Each row is a point on a landscape with many valleys, with its height.
A ball rolls from a point to the lowest of its 2 nearest points, and stops where none of them is lower. Distance is the straight distance between rows; heights are no part of it.
K_510: [152 108 123 200 153 134 114 173  94 158 100 129  81 155 145 155 133 119
 110  98 149 183 115  79  75 120 181 140  89 188 101 128 175  81 165 134
  88 117 120 107 146 149 150]  (h 730)
K_851: [119 153 112 141  70 128 182 130 105  80  91 117  88 107 116 100  95  58
  97  77 177 108 189 160 125 115 183 163  96 143 121 111  83 171 148  94
 100 173 133 148 159 130  69]  (h 168)
K_844: [138 169 178 122 132 136 120 153 131 136 124  93 106 106 138  84 202  99
 110  98 130 104 162 120 139 143  96 116 144 163 137 124  83 113 146 132
  82 120 109 199  84 105 154]  (h 577)
K_367: [113 154  77 133 145 163 180 133 124 117 107  88 123 156 106 128  99 154
 137 102  84  85  81  82 186 165 155 128 107  77  89 101 132 167  77  96
 104  84 142  59  64 110 121]  (h 384)
K_594: [165 160 149 140 172 153 119  95  72 110 108 101 137 115 119 156 152 101
 152 139 142 124 161 141 115 160  99 122 130 139 146 158 136 122 174 156
 173 107 135 166 194  71 101]  (h 412)
K_676: [141 114 133 113 102 140 147 110 164 105 135 148 154 188 126 148  90 144
  87 181 162 118 127  68 142 162 115 112 168 107  71 146 130 144 123 159
 177 126 167 131 166 118 126]  (h 150)
K_258: [164 158 133 102  85 130  88  65  89 140 113 145 115 131  68 153 119  93
 146 119 172 145 145 161  89 152 101 182 125 177 126 139 139 148 139 109
 174 190  80 136 152 124  78]  (h 329)
K_109: [106 152 130  82  75  91 145 149 138 123 174 112  94 124 126 103 169 132
 138 117  33 113 137 196 150 104 104 152 146 108 190  90 111 148 102  94
  94 120 118 144  71 127 110]  (h 516)
K_886: [162 139 162 124 119 133 113 133 137 141 223 124 148 198 124 140 156 151
 157 200  79 145 141  96  75 102 114 121 222 145 146 139 165 160 123 140
 103  66 143  92 148 131 151]  (h 259)
K_787: [140 132  87 150 133 145 172 177 120 126 139 131 119 144 130  84  92 166
 148 102  56 134 140 135 117  57 158 169 152  92 167 190 177 166  89 139
  65  92 136  83 154  77 159]  (h 434)
K_464: [135 152 149 127  81 125 149 122 105 117 110 100  90 105 126 127 152  51
  93 104 176 114 160 149 127 132 130 146 120 159 130 110  79 135 161 113
 129 170 125 187 124 113 101]  (h 113)
K_89: [107 104 155 109 116 123 162 160 156 108 117 102  83  72 175  19 134 164
 140 120  67 117 153 154 146 118 117 189 135 140 157 148 143  92 140 205
  94 150 104 154  88  79 152]  (h 612)
K_31: [ 77 108 154  95  88 109 153 158 148 143 165 148 138  97 129 125 148 132
  98 156 129 133 116 159 115  91  93 148 157 128 163 139  94 140  91 142
 137 121 129 177  93 107 150]  (h 553)
K_463: [131 108  97 103 148 128 177 135  94 156 130 106 127  74 117 109  61 166
 208 133  76 151  83 166 105  94 134 197 119 141 155 141 168 149  96 122
 121 138  81  69 125 118 162]  (h 160)
K_824: [126 186 101  92 148 143 183 147 119 111 156  57 121 136 102 121 143 109
 137 140  74  89 160 130 171 150 146  97 142  95 149  75  69 175 119  90
  96  81 147 125 103 113  98]  (h 226)
K_973: [143 184 126 105 145 169 188 141 134 117 143  80 121 142  99  98 112 132
 129 157 102  91 166  90 174 184 144 116 173 131 113 112 104 188 123 136
 124 100 115 155 109  81 134]  (h 166)
K_554: [102  71 120 180 185 123 133 179 148 123 102 157 144 128 170 130 129 170
  95 110 135 144 104  98 146  99 174 110  91  95 126 157 143  95 119 170
  91  86 170 115 133 135 187]  (h 691)
K_237: [106  89 134 123 109 113 128 152 146 135 152 170 144 145 138 149 127 151
 106 146 126 162 114 150 119  86 132 137 148 131 152 152 154 112 117 139
 139 100 127 146 154 132 145]  (h 526)
K_127: [131 183 179 127 117 118  89 149 170 153 140 117 138 102 129  65 164  96
 111 131 181 114 150 120 113 133 106 120 181 155  96 128  47 145 131 106
  68 140 119 193  96 130 199]  (h 604)
K_572: [121 133 130 148 162 117 138 148 106  91 159 109 163 122 141 155 117 108
 106 170 156 130 161 125 101 109 162  90 127  72 131 134  98 140 136 117
 122 103 214  93 233 128 125]  (h 393)
K_916: [141 141 143 114 103 123 129 132 145 104 153 101 104 155 123 135 138 109
 107 144 115 140 171 150 155 153 151 110 131 158 139  81 126 125 186 140
 113 117 130 161 154 165  86]  (h 388)
K_11: [140 126 100  95 126 137 166 131 102 141 123 114 113 115  87 113  56 162
 176 134  78 161 124 160 129 117 157 187 137 188 156 129 198 143 131 144
 124 131  52 112 139 126 124]  (h 206)
K_741: [123 156 112 112  58 120 134  97 157  96 117 143 107 118 111 103  78  89
 115 113 167 121 189 168 130 116 159 159 129 123 116 122  90 185 135  96
 123 188 133 126 174 148  74]  (h 211)
K_432: [ 92  78 138 128 134 136 175 155 117  97 106 126 145 116 150 164 158 134
  85 130 129 115 102 125 182 121 125 128 107 109 152 152 143  90 113 181
 160  78 148 159 112  88 131]  (h 230)
K_786: [156 127 126 140 101  90 123  73 132 145 149 112 119 122 119 184 143  82
 105 154 228 128 102 112  84 140 119 105 126 145  87 106  88 110 168  87
 154 186 151 108 143 176 118]  (h 183)
K_427: [113 146  72 116 116 150  94  90 162 112  81 160 131 160  74 141  55 137
 120  87 127 118 141 140 178 150 158 155  96  96 119 127 152 188  76  71
 145 134 122 104 135 154  74]  (h 299)
K_580: [164 167  84 135 164 167 145 117 142 129 127 100 129 165 119 104  89 168
 180 123  68  94 121  77 161 171 132 112 127  77  86 108 146 189  88 108
 120 124 137  54 101 120 141]  (h 341)
K_621: [174 172 125 163 165 129 127 153 105 147 158  60  99 159 156 129 190 116
 144 106  74 119 136  75 119 136 155  82 124 107 116  82 116 131 128  94
  53 110 150  74  99 146 147]  (h 320)
K_926: [144 146 134 116  84 155 111  99 110 143 101 152 116 156 100 124 156 130
 143  98 111 120 120 124 150 155  88 139 121 141 136 146 149 144  83 112
 169 138  95 145  74  87 108]  (h 374)
K_326: [120 128 116  96  66 131 137  93  78 133  97 161  99 115  68 127  98 105
 136  98 142 150 135 167 131 136 128 204 108 191 153 136 171 124 115 120
 172 166  43 159 117 107  74]  (h 296)
K_998: [127 117 136  95 102 124 102 104 150 184 175 186 163 166  94 144 113 139
 153 180 146 158  64 102  82 119  81 144 192 179 106 144 154 145  77 115
 169 110  91 115  92 111 164]  (h 173)
K_329: [108  94 166 129 159 101 124 145 113 138 155 112 143  88 154 161 148 110
 126 174 180 154 101 131  70 100 133 124 125 174 131 105  97  64 183 149
 135 141 130 150 142 154 144]  (h 192)
K_923: [ 98 147  96  93 121 137 224 139 108 129 124  76 110 128 121 135 131 140
 138 107  77  83  89 119 188 144 119 129 120  99 118  87 110 152  79  93
 115 103 118 103  29  94 121]  (h 435)
K_456: [111 108 137  97  74 111 108 105 172  88 110 180 128 178 113 151 120 134
  69 120 127 121 150 146 189 143 115 126 111 124 145 134 153 119 137 157
 180 133 134 194 144 123  77]  (h 221)
K_63: [165 165 123 140  88 153 143 114 119 152 155 143 128 196  85 165 110 105
 124 148 158 140 107  75  86 136 109 136 171 131  89 151 133 190  86  89
 152 136 132 107 145  93 137]  (h 53)
K_265: [118  94 155  96 110 145 179 143 105 117 124 111 123 129 141 147 150 142
 113 161 119 133 121 132 160 144 116 138 155 158 156 151 152  97 140 202
 179  84 112 188 111  64 120]  (h 188)
K_532: [133 132  53 134 100 157 132 100 103 116  84 160 115 158  57 159  71 134
 130  69 113 137 102 126 167 148 173 193  82 130 129 121 189 155  98  90
 135 130  90  94 126 146  68]  (h 258)
K_20: [132 119 161 175 165 127 110 185 114 141 116 125 112 115 174 101 168 111
 105 108 153 174 142  97  75 107 154 148 109 186 120 148 138  78 159 157
  72 125 107 155 127 111 193]  (h 716)
K_724: [149 110 159 117 131 130 109 122 164 154 190 156 152 180 130 112 103 177
 155 202 115 139  92  81  88 130 108 126 206 165  94 141 172 124 127 162
 135 112 110 100 139 146 167]  (h 224)
K_632: [152 147 175  94 124 136  62  86 173 136  96 157 160 108 107  60 132 153
 158 154 124 101 170 179 140 171  75 148 173 150 122 151 114 123 153 167
 152 151  98 183 130 150 109]  (h 184)
K_15: [127  82 162  93 115 103  92  98 152 123 154 147 144 135 162 156 169 157
 130 167 106 124  91 152 144 143  88 101 131 155 155 106 164  49 153 164
 179 126 105 158  98 160 104]  (h 93)
K_979: [106 110 120 126 113 125 133 121 136 104 110 151 152 138 145 137 140 137
 105 113 120  96 101 137 175 135 115 108 106  63 143 151 130 132  79 122
 157 110 178 112 126  99 108]  (h 273)
K_67: [126 147 151 134  86 128  99 134 115 118 123 172 127 152 130 131 171 100
 113 112 127 135 152 128  91 104  85 158 151  97 156 206 142 155 107 138
 151 114 144 158 158  40 129]  (h 424)
K_734: [106 109 132  87  99 112 164 129 146  98 181 106 126 114 133 160 110 117
 109 193 124 136 145 171 133 114 145 116 145 128 156  81 110 127 166 132
 131 126 149 151 172 170  94]  (h 411)
K_563: [137  87 134 122  72 128 138 122 145 106 124 183 126 208 134 178 110 136
  65 143 146 129 110  85 123 120 118 149 136 129 120 179 182 130 111 163
 198 102 148 146 163  81 118]  (h 189)
K_359: [ 80  75 116  85 127 108 156 141 152 142 166 121 136  96 110 160  80 156
 119 185 121 156 116 169 141 112 141 121 152 173 151  64 112 115 144 136
 134 106  93 148 120 201 134]  (h 442)
K_522: [132  93 127 121 116 116  89  98 138 119 112 202 153 164 107 188  83 135
 116 136 171 163  95 115  70  88 117 164 130 135 135 192 192 110 140 156
 206 130 116 134 190 114 131]  (h 223)
K_288: [109 127 135 161 175 124 124 204 146 125 138 109  99 135 147  97 154 137
  94 118 107 156 193 117 151 123 180  93 134 139 127 112 113 115 171 158
  45  86 141 171 134 142 162]  (h 660)
K_292: [143 140 135 137 178 156 134 157 124 147 138 114 136 112 131  82  99 166
 184 139  97 147 148 125  89 106 146 145 163 134 141 174 156 151 130 156
  98 115 115  95 169 105 166]  (h 459)
K_641: [123 151 159 153 190 110 118 137 105 117 158 114 163  78 142 153 177 115
 118 156 180 111 157 109  98 113 116  75 160  72 126 145  83 127 121 138
 126 106 202 137 183 107 161]  (h 407)
K_895: [120 110  95 118 155 145 162 143 125 128 126 135 136 137 114 115  95 183
 157 104  57 119 116 157 167 104 128 155 135  93 185 183 179 158  76 145
 134  78  99 109 113  79 155]  (h 404)
K_511: [149 125 164 116 114 125  67  69 142 117 102 134 129 112 159  97 170 143
 150 140 103  93 140 145 162 176  83 114 115 144 132 134 136  83 168 164
 172 165 109 154 109 150  87]  (h 142)
K_340: [202 189 147 116 106 139  92 104  95 138 134 113 119 150  97 129 156  74
 157 136 134 152 160 138  75 144 121 159 148 195 134 134 139 146 173 117
 127 146  86 153 181 119 107]  (h 354)
K_352: [136 175 149 105 108 121 110 151 127 132 132 107  89 127 108  72 182 107
 147  87  70 120 166 169 132 133 107 147 137 152 159 102  93 136 137 108
  72 133  84 164  61 121 125]  (h 549)
K_870: [120 134 139 141 100 104  54 129 164 129 140 204 139 159 134 134 142 119
 101 113 170 154 138 127  55  73 104 148 129 106 118 184 119 142 115 101
 118 158 154 128 178 126 158]  (h 490)
K_43: [141 146 125 115 135 150 131  84  68  97 120 113 142 117 107 175 138 101
 136 133 107 110 139 166 158 166 116 121 102 124 177 135 148 118 151 138
 189 104 133 146 168  82  51]  (h 425)
K_200: [136 167  94 115 149 176 211 130 105  96  92  78 120 123 107  81  84 126
 129 112 113  66 160 108 183 189 156 117 122 108 100 119 122 171 135 140
 133 105 149 114 135  68  81]  (h 100)
K_411: [182 161 110 134 133 161 146  92 100 133 106  76 111 140 138 114 122 128
 170 136 114  89 101  81 141 191 132 102 107 111  93 102 132 151 122 104
 146 153 131  69 102 130 102]  (h 297)
K_805: [109  93 139 154 120 114 106 139 182  73  82 162 114 145 178 105 132 122
  57 115 142 111 171 133 174 137 177 118  84 107 117 148 134  81 197 191
 129 153 165 175 160 141 110]  (h 337)
K_625: [143 103 117 140 115 130 131  99  93 124  92 118 104 134 131 150 138 116
 122 100 116 125 104 136 155 158 138 125  71 152 142 116 166  78 151 140
 160 149  95 126 107 138  77]  (h 463)
K_710: [111 131 144 100 173 122 112 118 126 191 136 141 162  73 116 102 127 145
 169 144 164 131  79 144 114 146  78 110 158 161 113  97  83 124  94 106
 125 133  89 133  30 141 193]  (h 817)
K_630: [114 130 123 120  55 119 185 157 116  94 132 128  78 167 130 141 181  78
  69  74  90 113 136 137 156 110 148 133 120 139 147 107 125 115 133 116
  85 101 114 167  85 118  73]  (h 234)
K_909: [172 158 112 138 110 143 120  87 121 105  97 100  98 157 123  95 130 104
 134 106 117  85 165 112 166 200 148 106  91 116  99  98 125 153 137  95
 132 159 138  91 128 140  68]  (h 254)
K_177: [ 88 118 150 136  91 117 102 149 185 136 126 177 138  87 158  24 127 141
 110 125 143 133 153 150 102  85  98 164 147  97 137 175  96 148 101 147
  94 180 130 135 120 117 177]  (h 535)
K_493: [123 152 117 124 140 151 181 119  83 155 115  64 112  96  97 165 134  81
 126 112 166 109  96 116 146 166 115 116 109 147 105  84  71 157 119  93
 145 123 105 137  54 122 136]  (h 779)
K_440: [205 181 120 137 103 133 105  98 121 115 136 106 108 179 110 152 134  55
 117 138 169 140 162 100  81 152 145 122 137 160 106 125 119 156 178  89
 120 159 124 130 201 140  92]  (h 371)
K_520: [137 130 153 141 125 122 107 115 173  93 111 114 118 145 156 114 128 123
  85 145 165 108 174  97 163 159 144 104 119 146  85 107 104  93 204 159
 142 153 137 183 162 156 113]  (h 363)
K_759: [136 164 137 123 159 130  97 157 167 156 189 145 162 161  93 126 119 152
 147 174 124 157 157 118  86  97 123 119 211 130 120 159 113 180 104 117
  90 107 147 103 181 143 173]  (h 292)
K_927: [118 135 157 131 124 105  81 144 199 140 124 143 132 127 134  74 123 131
 109 141 177 131 162 107 123 124 130 111 163 151  74 110  74 118 167 123
  79 158 115 167 121 181 183]  (h 626)
K_579: [149 116 161 145 120 146 118 122 116 150 117 145 124 163 157 126 192 146
 131 111 114 124 110  68 124 152  90 103 132 133 115 163 164  97 110 154
 150 114 125 127  86  80 144]  (h 345)
K_637: [127 137 152 136  58 135 159 139 126 122 106 121  82 161 134 128 165  82
  65  87 158 118 133 106 143 133 130 145 109 166 115 123 112 114 136 125
 137 138 109 185  87  97 110]  (h 170)
K_679: [128 132 124 150  84 128 128 163 122  93 123 159 111 158 154 115 181  99
  85  86  79 117 169 139 140 102 137 125 120  90 174 175 161 129 138 133
 112  90 162 156 162  75  95]  (h 395)
K_760: [112 153 138 153 158 108 104 174 167 129 145  97 134 123 138  98 142 110
  96 133 150 131 186 115 121 116 168  80 140 129 102  89  65 141 165 120
  55 119 152 160 154 177 164]  (h 644)
K_373: [123 108 131 176 129 112  60 144 134 132 127 204 145 145 159 133 152 131
 127  79 118 159 127 134  80  64 105 151 103  88 163 203 161 119  92 111
 121 125 156  98 159 117 157]  (h 472)
K_355: [144 114 163 182 133 127 134 130  68 133 131 128 132 126 176 139 198 134
 136 122 148 112  99  69  87 114  91 117 126  82 113 188 139 123  82 149
 156 116 177  92 120  65 149]  (h 310)
K_141: [ 99 100 137 175 214 115 120 181 130 156 138 131 144 106 172 107 134 166
 144 127 147 173 122  90  79  82 169 116 113 150 117 143 142  87 145 162
  71 108 120 107 138 141 202]  (h 704)
K_233: [106 109 117 113 170 129 141 116 122 162 116 109 146  53 138  96  98 167
 200 141 132 127  84 143 125 126 101 131 120 123 108 107 108 132 103 124
 136 161 104  90  67 146 173]  (h 833)
K_40: [117 141 140 132 111 124 141 147 180 133 123 120 140  86 157  20 103 150
 142 140 146 114 163 118 120 101 114 132 155  73  97 139  70 176 111 128
  88 179 147 103 128 136 178]  (h 562)
K_389: [ 92  78 140 123 106 108 155 177 168 122 105 124  75  97 202  64 107 152
  73 120 101 148 136 127 157 101 179 151 100 166 130 105 148  73 161 196
  75 164 104 144  76 170 154]  (h 405)
K_316: [ 81  79 125  97 125 104 167 156 170 125 124 114 124  87 143 112  87 171
 121 138  89 142 115 163 171 100 163 136 123 145 142  96 135  96 148 170
 120 122  96 154  91 163 145]  (h 453)
K_290: [134  85 164  89 130 129 170 113 121 118 133  91 120 109 166 147 149 155
 130 176  84 115 103 138 176 167 129 105 132 159 140  92 161  72 170 201
 174 107 112 159 111 127  88]  (h 141)
K_776: [162  89  97 149 116 112  83  80 130 142 140 162 128 188 111 186  76 147
 131 139 152 157  76 104  95 135 143 138 114 146 102 136 196 110 128 109
 165 157 118  60 165 182 109]  (h 179)
K_79: [ 90  98 130 141 146  99 126 126 136 142 132 144 157  87 160 145 168 122
 104 143 162 109 103 116 142 113 101  70 119  60 106 106  61 101 112 111
 131 134 178 116  88 159 152]  (h 376)
K_162: [113 102 106 154 168 116 130 129 115 130 104 100 125  93 161 120 112 141
 149  88 119 129 109 142 149 131 155 109  60  97 126 103 118  98 131 109
 108 139 150  72 115 169 127]  (h 295)
K_646: [106 148  98 117  96 139 133 143 168 118 125 155 122 155  93 120  51 117
 105 115 146 146 178 131 131 114 177 146 138 131 106 126 121 179 135 104
  98 139 128 135 188 160 114]  (h 250)
K_23: [157 142 106 129  84 148 158 128 131 107 149 122 123 170 123 137  95 110
 111 166 134 113 131  88 110 132 140 124 155  96  96 138 132 183 106  93
 136 136 176  77 182 105 106]  (h 104)
K_706: [142 128 172 141 152 104  92 135 152 139 152 131 145  88 149 104 140 105
 130 187 206 137 133 122  27  95 127 141 160 147  92 140  96 106 186 138
  97 171 128 131 182 161 168]  (h 227)
K_407: [164 179 120 128 119 132 133 156 143 106 160  82 110 174 140  91 173 112
 125 131  73 103 168 108 144 137 142  87 143  85 128  91  97 157 132  90
  65 120 156 110 121 131 123]  (h 276)
K_474: [138 150 125 137 120 143  97 125 127 189 135 161 137 178  88 149 128 128
 134 130 164 143  81  75  80 129 106 136 155 157  88 137 132 151  72  82
 138 121  93 105  96 108 175]  (h 114)
K_218: [153 147  90 127 143 147 139 104  77 106 107  98 129 142 108 155 125 121
 147 100  68 106 120 151 167 163 145 130  80 117 166 106 172 128 136 112
 160 107 125  96 141 112  47]  (h 440)
K_354: [123 115 116 133 146 112  83  85 154 140 109 178 173  84 122 103  77 140
 179 157 190 132 115 151  85 112 112 139 117 105  99 145 127 121 155 120
 149 215 132  89 159 180 125]  (h 287)
K_50: [148 164 115  99 157 148 173 109 101 137 173  68 141 103  85 174  88 106
 161 186 137 137 123 119 122 168 125 110 164 147 116  88  91 168 136 113
 157 115 140 122 159 135 119]  (h 414)
K_550: [108  88  78 113 159 132 100 103 142 155 132 159 173  92 107 181  74 161
 183 114 104 142  70 184 132  87 109 126 102 102 160 125 145 139  82  91
 162 127 127  83 134 180 137]  (h 340)
K_866: [116 130 108 107  98 131  81  74 169 116  90 169 120 158  80 122  72 148
 119  98 136 125 168 146 177 177 143 150 109 136 120 119 149 148 122 127
 159 155  83 156 135 162  73]  (h 264)
K_413: [140 103 115  80  83 128 127 107  88 143 118 153 104 121  93 110 107 131
 145 113  85 152  88 153 130 118 130 201 124 212 169 135 224 106 109 143
 154 136  21 135  98 113 111]  (h 253)
K_670: [108 148 143 129 159 134 141 138  98 182 109 103 127  67 106 132 131 110
 131 108 186 131 106 136 139 138 106 118 125 163 104  93  54 135  98 100
 127 134  98 167  43 113 177]  (h 798)
K_946: [115 124 157  92 161 125  55 105 177 125 103 181 162 117  93 111 112 166
 147 141 155 138 139 169 141 152  90 131 154 173 138 156 133  94 153 169
 171 121  78 199 129 129 124]  (h 155)
K_603: [166 166 146 163 172 144  90 115 110 138 145  97 131 166 121 169 179 111
 139 121 124 117 132  94 126 161 127  69 117 120 106 101 114 126 147 102
 117  97 152 115 146 133 123]  (h 355)
K_627: [107 108 130 163 136 116 104 107 137 113 101 117 135  89 164  98 133 119
 118 110 167 121 154 148 152 132 141  99  72 105 116  99  70  93 172 118
 118 190 150 111 130 189 120]  (h 256)
K_279: [ 95 104 116 158 120 109  98 125 167  97  63 147 141 140 178  97 130 125
  75  99 146  92 146 105 187 142 155  81  76  80  93 113  97 101 138 132
 124 161 162 118 109 164 117]  (h 298)
K_264: [100 147 111 112 118 134 134 152 171 157 154 135 142 131  94 136  77 130
 128 154 144 155 153 137 107  97 139 120 166 124 117 117  95 185 102  79
  99 144 122 118 152 163 148]  (h 289)
K_809: [124 114 172 157 175 129  87 108 107 143 119 165 168  75 166 108 185 151
 168 134 162 114 103 113  93 114  66 116 136  87 134 186 124 107  96 162
 159 139 158 120 110  86 168]  (h 279)
K_746: [133 121  92 168 145 144 174 155  83 133 103 107  93 147 113 184 114 113
 104  97 130 157  71  91 125 131 178 147  84 167 108  98 163 102 152 121
 102  96 111 101 121 143 123]  (h 743)
K_823: [141 132 122 153  88 113 145 124 104 147 133 118  92 140 122 175 144  83
  99 106 181 153 105 102  85 113 142 144 112 147 105 117 103 135 120  63
 121 156 129 115 113 141 136]  (h 231)
K_25: [148 161 118 153 217 172 147 126  76 122 121  88 157 118  91 194  88 100
 152 141 158 132 135 114 125 168 136 115 126 140 115 132 111 145 151 123
 149 105 149 112 204 103 125]  (h 396)
K_29: [121 119 154  84 105 115  93  96 155 110 119 181 152 152 102 160 120 136
 107 157 157 135 150 153 133 139  83 136 149 147 144 163 133 118 142 169
 204 129 117 202 153 100  89]  (h 190)
K_912: [144 101 129 146  88 119  96 134 136  91 120 161  98 170 185 130 162 112
  71  86  91 129 142 137 154 124 149 121  83 121 148 134 178  71 157 154
 112 131 149 152 153 134  77]  (h 366)
K_901: [ 83 120 120 134 121 104 148 153 163 123 117 100 110  63 173  55  95 140
 141  93 107 115 155 160 137  92 151 140 108  77 127  95  82 139 119 104
  65 181 138  89 103 169 172]  (h 593)
K_343: [150 131 147 149 193 133 180 153  73 130 177  52 138  84 145 137 127 136
 170 173 128 145 132 109  89 116 154 110 151 144 119 111 116 120 146 162
 106 103 151  97 163 119 170]  (h 489)
K_905: [132 165 126 128 138 134  87  78 138 111  90 116 154 127 129 110 118 107
 125 106 159  72 165 131 191 186 115  82 106  88  99  88  66 143 131  97
 146 152 162 126 131 144  95]  (h 208)
K_569: [100 154 145 122  95 102  76 131 195 122 124 194 143 131 127  82 120 123
 103 120 170 135 181 156  97  93 104 146 169  98 121 166  83 161 128 114
 116 163 149 170 160 134 149]  (h 510)
K_414: [126 100 102 119 157 114  95  76 137 134 159 149 181  85 114 172  83 133
 185 185 155 123  93 162 104 109 104 103 130  95 129 121 136 122 135 107
 170 163 154  77 172 187 106]  (h 312)
K_137: [151 142 157 129 133 120 100 107 137 160 140 145 159  65 135  79 124 132
 158 172 173 123 123 142  62 116  95 147 153 120 108 158 108 127 143 139
 126 178 134 114 141 142 152]  (h 257)
K_371: [109 106 118 175 197 133 134 208 131 133 131 125 115 174 135 149 149 177
 101  97  92 175 142 106 139  96 175 117 139 130 151 140 165 112 131 158
  66  42 149 138 129 119 176]  (h 677)
K_859: [119 134 151 122 166 103 134 112 130 112 158 113 179  97 142 140 172 119
 104 179 170  85 140 112 143 150  96  52 162  66 113 116  77 128 131 154
 152 111 207 156 128 120 138]  (h 406)
K_30: [131 117 141 151 124 108 134 152 103 145 156 104 106  92 169 109 177 121
 159 125 105 146 119 132  81  97 118 132 114 135 148 119 119 109 134 116
  78 134 124 100 100 145 159]  (h 167)
K_544: [104 103 105 102 142 141 140 112 141 155 126 150 165 124 108 128  76 178
 183 136  95 123  82 151 154 112  99 139 142  97 152 154 149 166  44 121
 161 110 116 100 103 112 172]  (h 375)
K_774: [141 184 104 144 128 166  77 105 134 129  75 174 128 173  83 124 115 132
 143  71 111 116 155 135 152 149 118 143 101  98 138 164 152 178  84  95
 145 131 117 130 152  95  93]  (h 333)
K_999: [ 72  91  99 130 147 107 145 127 133 127 106 108 158  96 145 136 100 140
 120 132 143 111  94 127 188 136 137  69 107  65 110  78  71 128 107  97
 126 113 173  93  87 171 142]  (h 339)
K_827: [108  81 109 137 152 116  91 146 121 136 121 168 138 147 120 187 141 151
 125  84  98 167  86 151 141  99 128 145  99 142 174 146 185  90 101 125
 130  82 104 135 110 140 152]  (h 504)
K_980: [117 137 136 153  94 124  71 136 122 146 130 198 146 128 139 109 163 134
 142  88 113 129 122 153 103  95  73 145 131  80 166 194 144 148  59 102
 137 137 143 119 109  86 153]  (h 451)
K_588: [144 113 137 133 185 122 176 150  84 101 163  52 123  88 189 136 162 139
 159 158  74 129 130 138 117 119 155  92 118 107 160  94 128  93 162 160
 101  90 177  95 152 123 113]  (h 505)
K_989: [146 151 100 125 134 119 175 141  84 146 127  86  81  97 140  85 121 135
 194  99  66 141 112 145  95 103 143 170 102 132 142 114 140 144 116  94
  69 167  96  68  93 120 142]  (h 91)
K_835: [121  81 150 131 154  95 112 126 127 128 167  99 122  77 193 134 180 140
 144 165 107 141 102 152 100 116 116 101 106 136 151  87 132  52 174 158
 115 145 134 105 112 200 136]  (h 149)
K_140: [146 116 147 159 206 141 128 139  84 147 167 115 162 104 126 151 108 163
 185 169 140 156 115  97  71 108 136 120 164 151 116 164 165 126 128 170
 136  91 135  91 169 106 170]  (h 475)
K_651: [150  76 113 150 133 125 111 112  93 132  97 152 111 167 133 179 139 143
 115  85  85 157  93 124 159 126 151 145  78 170 151 130 234  72 151 163
 154  96 102 139 125 137 109]  (h 484)
K_967: [133 129 168 127 181 109  93 112 104 165 143 153 175  91 128 165 177 125
 146 164 212 124  74 106  72 130  55 103 157 135 104 162 111 115  99 155
 168 109 149 144 105  82 176]  (h 251)
K_365: [130 153 118  99 164 155  78  76 146 135 117 132 155 128  93 132 119 160
 169 143 116 108 145 152 171 189  85  90 136 110 134 102 108 153 124 106
 161 138 119 134 115 154 104]  (h 161)
K_106: [146  81  78 136  86 130 109  96 116 129 109 155 118 159  95 185  93 120
 118  88 123 150  68 118 139 119 158 169  85 129 136 128 194 119  91  83
 154 141  97  79 122 167 106]  (h 217)
K_615: [127 109 105 151  65 129 187 151  88 115 129 126 101 127 135 126 131 101
 114 106 125 120  93 122  92  84 140 153 107  99 135 140 134 132  88  94
 111 145 139  93 115 106 114]  (h 286)
K_907: [140 131 153 136 144 107  79 107 127 156 130 148 144 128 126 184 156 104
 112 139 209 133  93  99  70 125  84  96 140 125  85 139  95 113 136 105
 162 146 138 142 122 136 154]  (h 219)
K_843: [110  78 113 129  64 112 191 173 137 113 101 140  76 142 167 121 135 110
  43  92 113 144 115 120 169 105 180 164  87 176 136 101 162  61 150 186
 103 135 115 179  91 136 100]  (h 349)
K_964: [102 127 119  92 178 143  80 102 163 118 118 157 167 124  85 147  88 170
 168 152 115 130 154 176 161 165 116 108 139 155 151 121 136 120 146 152
 172 127  91 165 159 165 106]  (h 121)
K_885: [129 175 127 131 176 142 113 135 123 105 137  98 155 137 108 148 133 107
 128 125 117 116 176 149 143 152 135  64 134  84 141 117  87 155 131  99
 133  79 186 127 194 114 103]  (h 378)
K_513: [102 137 110  95  99 122 204 156  94 112 137  90  90 115 135 119 170 118
 127  82  53  94 105 152 165 104 104 147 117  92 175 123 121 126  90 111
 100  93 123 129  60  70 109]  (h 480)
K_850: [152 107  87 129  96 109 120  75 136 112 138 129 121 154 110 190  90 107
 117 148 167 135 111 130  98 146 145 117 102 127  99 111 134 125 150  80
 170 169 157  77 179 184  75]  (h 147)
K_525: [134 160  95 147 167 170 189 136  57 134  98  63 109 130  98 167 139  89
 149  91 121 113  98  99 144 169 152 127  89 155 117  88 115 127 136 110
 126  98 105 120  87 103 103]  (h 760)
K_293: [104 122 163  86 111 126 137 165 155 143 156 119 107  98 147  65 140 156
 135 140 103 133 131 139 120 113 107 152 174 142 145 144 108 128 107 152
 103 111  99 156  78  99 173]  (h 581)
K_274: [ 88 100  89 113  81 116 226 172 120  90 115 106  84 141 133 151 123 115
  66  96  88 114 110 132 199 111 177 144 100 136 154  76 148 110 128 133
  98  80 126 150  84 137  77]  (h 291)

Where does a ball stop that starts at each point below?
K_926: K_850
K_343: K_835
K_340: K_989
K_316: K_464
K_746: K_964
K_641: K_200
K_760: K_964
K_89: K_464
K_923: K_964
K_237: K_25
